Points on a hilly landscape, in no order, each with its height.
From any point a climber steps to the highest of the 4 points nearest to it. It stops when none of these is higher. Distance is the straight distance between rows; heights are no part of it.
<182>: [ 43 -15 -15 -18  19   9  12 -12  12  -2   7   7]  (h 2.71)
<473>: [  3 -38   5  30 -45 -22 -13  20  -5  -1   6   5]  (h 4.27)
<556>: [-33  20  25   8   9   2  -7  -9 -11  16 -11  -3]  (h 5.34)
<551>: [-39  44   3 -21 -19  29   4  12   3  -2   3  -4]  (h 0.78)
<304>: [ -2 -41 -13  13 -11 -29   1  34   2  10  16  21]  (h 5.29)
<628>: [-35  38   5  -8   8  16 -11   5  -1   1  -5  -5]  (h 4.64)
<491>: [ -3  -7  28  13  -4  -6   7 -22  -6   8 -17   2]  (h 2.31)
<455>: [ 33 -21 -11  -5   1  -2  16  -2  20  -1   3  20]  (h 2.72)
<23>: [ 20 -15   6   4   6   2  14 -18   9   1 -13  11]  (h 0.94)
<458>: [-43  33  19   2  -4   7  -9   1  -9  18  -7  -2]  (h 4.08)
<52>: [-44  30  26   5  -7   2  -8   0 -15  24  -7  -5]  (h 4.21)
<316>: [-25  41  -5 -16   9  21 -12   6  -1 -13   1 -11]  (h 4.66)
<218>: [ 35  -4 -16 -14  34  13   2 -16  -3   0   0 -10]  (h 2.03)
<529>: [ 16   7  -9  -7  38  14 -10 -15  -7  -3  -6 -14]  (h 3.67)
<116>: [-14  24  -1  -6  25  15 -16  -4  -2  -3  -7  -9]  (h 5.37)
<298>: [ -9  38 -24 -22  19  13 -10   7  -6 -27   5 -29]  (h 4.33)
<570>: [  6 -29  10  26 -44 -26   0   7  -2  -4   0   3]  (h 4.37)
<510>: [-47  41   8 -14 -36  26  11  12  -2  16  -3   1]  (h 1.75)
<14>: [  8 -22  21  23 -34 -20   9 -12  -1  -2  -9   2]  (h 3.84)
<29>: [  0  25 -19 -12  35  15 -17  -3  -9 -13  -2 -24]  (h 5.05)
<178>: [ 13 -30 -20   4  -8 -18  10  22  20   3  12  25]  (h 3.63)
<249>: [-15  41 -20 -25  11  19  -9   7  -4 -27   7 -25]  (h 4.10)
<315>: [  7 -33  -1  24 -37 -26   2  12   3  -1   2   8]  (h 4.52)
<665>: [ 32 -21 -22 -10   4  -9  13  12  28  -4  20  26]  (h 3.14)
<55>: [-28  14  32  10   1   0  -3 -15 -17  20 -11  -4]  (h 4.34)
<545>: [  5 -26  26  31 -57 -17 -15   0  -9  -8   4   0]  (h 3.48)
<474>: [  6  26 -38 -19  37   5  -6   3 -14 -21   4 -37]  (h 4.38)
<224>: [-16  -1  46  17 -18 -10   0 -22 -21  12  -6  -3]  (h 0.26)
<514>: [  1   2  12   1  25  11  -3 -18  -2   5 -13  -2]  (h 4.81)
<285>: [-51  37  17  -1 -16   8  -5   8 -11  23  -5  -4]  (h 5.97)
<344>: [ 40  -2 -26 -21  43   8   3 -13 -12  -2  10 -21]  (h 0.01)
<292>: [-43  41   6 -21 -37  36  17  10   1   8   1  -2]  (h 7.31)
<279>: [ 47 -13 -17 -19  25   9  12 -13   7  -2  13   2]  (h 2.66)
<32>: [  5 -28  20  29 -52 -22  -8   4  -7  -6   2   1]  (h 4.09)
<508>: [  6  -7  19   9   6   0   7 -23  -1   6 -16   3]  (h 2.90)
<572>: [  9  18 -21 -12  38  15 -14  -6 -10 -11  -1 -23]  (h 4.70)
<520>: [ -1 -38  14  35 -55 -16 -30  21 -10  -3   8   2]  (h 3.79)
<353>: [ 47 -15 -22 -22  13  -1  14   0  20  -6  22  15]  (h 2.97)
<59>: [ 14  21 -40 -20  43   1  -3   3 -16 -15   4 -38]  (h 3.80)
<85>: [ 13 -29  -7  13 -22 -18  14   8  16   2  -1  17]  (h 4.30)
<173>: [-20  42 -13 -26   1  23  -2  10  -1 -30  11 -21]  (h 3.56)
<317>: [  3  13  -1  -5  32  16 -11 -12  -4  -1 -10 -10]  (h 4.71)
<128>: [  5 -33  -8  18 -26 -26   4  21   7   3   5  15]  (h 4.72)
<291>: [ 23 -21  -2   4  -5  -6  16  -8  18   1  -6  16]  (h 1.91)
<129>: [ 12  -8  12   3  13   4   6 -22   3   4 -17   4]  (h 2.60)
<192>: [-19  17  18   5  18   8  -9 -13  -7   8 -14  -4]  (h 6.50)
<17>: [ 24 -14   1  -1  13   6  10 -18  10   2 -10  10]  (h 0.76)
<86>: [ 12 -24   8  15 -27 -18  13  -4   8  -1  -7   9]  (h 4.17)
<590>: [ -1 -12  36  18 -21 -12   7 -22  -9   4 -11   0]  (h 1.81)
<259>: [ -3  32 -32 -20  26   9  -8   7  -9 -28   7 -36]  (h 4.55)
<293>: [ 23 -25 -20  -3  -1 -12  13  17  26   0  15  27]  (h 3.27)
<265>: [-24  29   3  -4  18  15 -15  -1  -3  -1  -9  -6]  (h 5.64)
<62>: [ 16 -28 -25 -10  18 -18   2  32  25  -4  34  34]  (h 3.42)
<422>: [-42  35  14   0   0  11 -10   3  -6  13  -6  -3]  (h 3.71)
<98>: [-20   6  32  11   4  -1  -3 -19 -14  14 -13  -3]  (h 4.39)
<418>: [ 16 -19   8   7  -5  -5  18 -15  11   2 -14  11]  (h 1.09)
<121>: [ -1 -43  -9  20 -24 -27  -5  32  -4   9  13  14]  (h 4.69)
<625>: [ -2 -41 -16   0   9 -27   1  38   7   8  25  33]  (h 7.03)
<446>: [ 35 -14  -7 -11  16   8  14 -15  12   0  -2  10]  (h 2.21)

Two climbers start at each pair of points below. Name the first point that both come to, or write never.
<182> and <293> => <178>
<545> and <86> => <315>
<14> and <224> => never
<173> and <129> => <192>
<23> and <491> => <192>

For each start below, name the point where the climber stops.
<520> => <625>
<249> => <192>
<85> => <625>
<178> => <625>
<291> => <625>
<317> => <192>
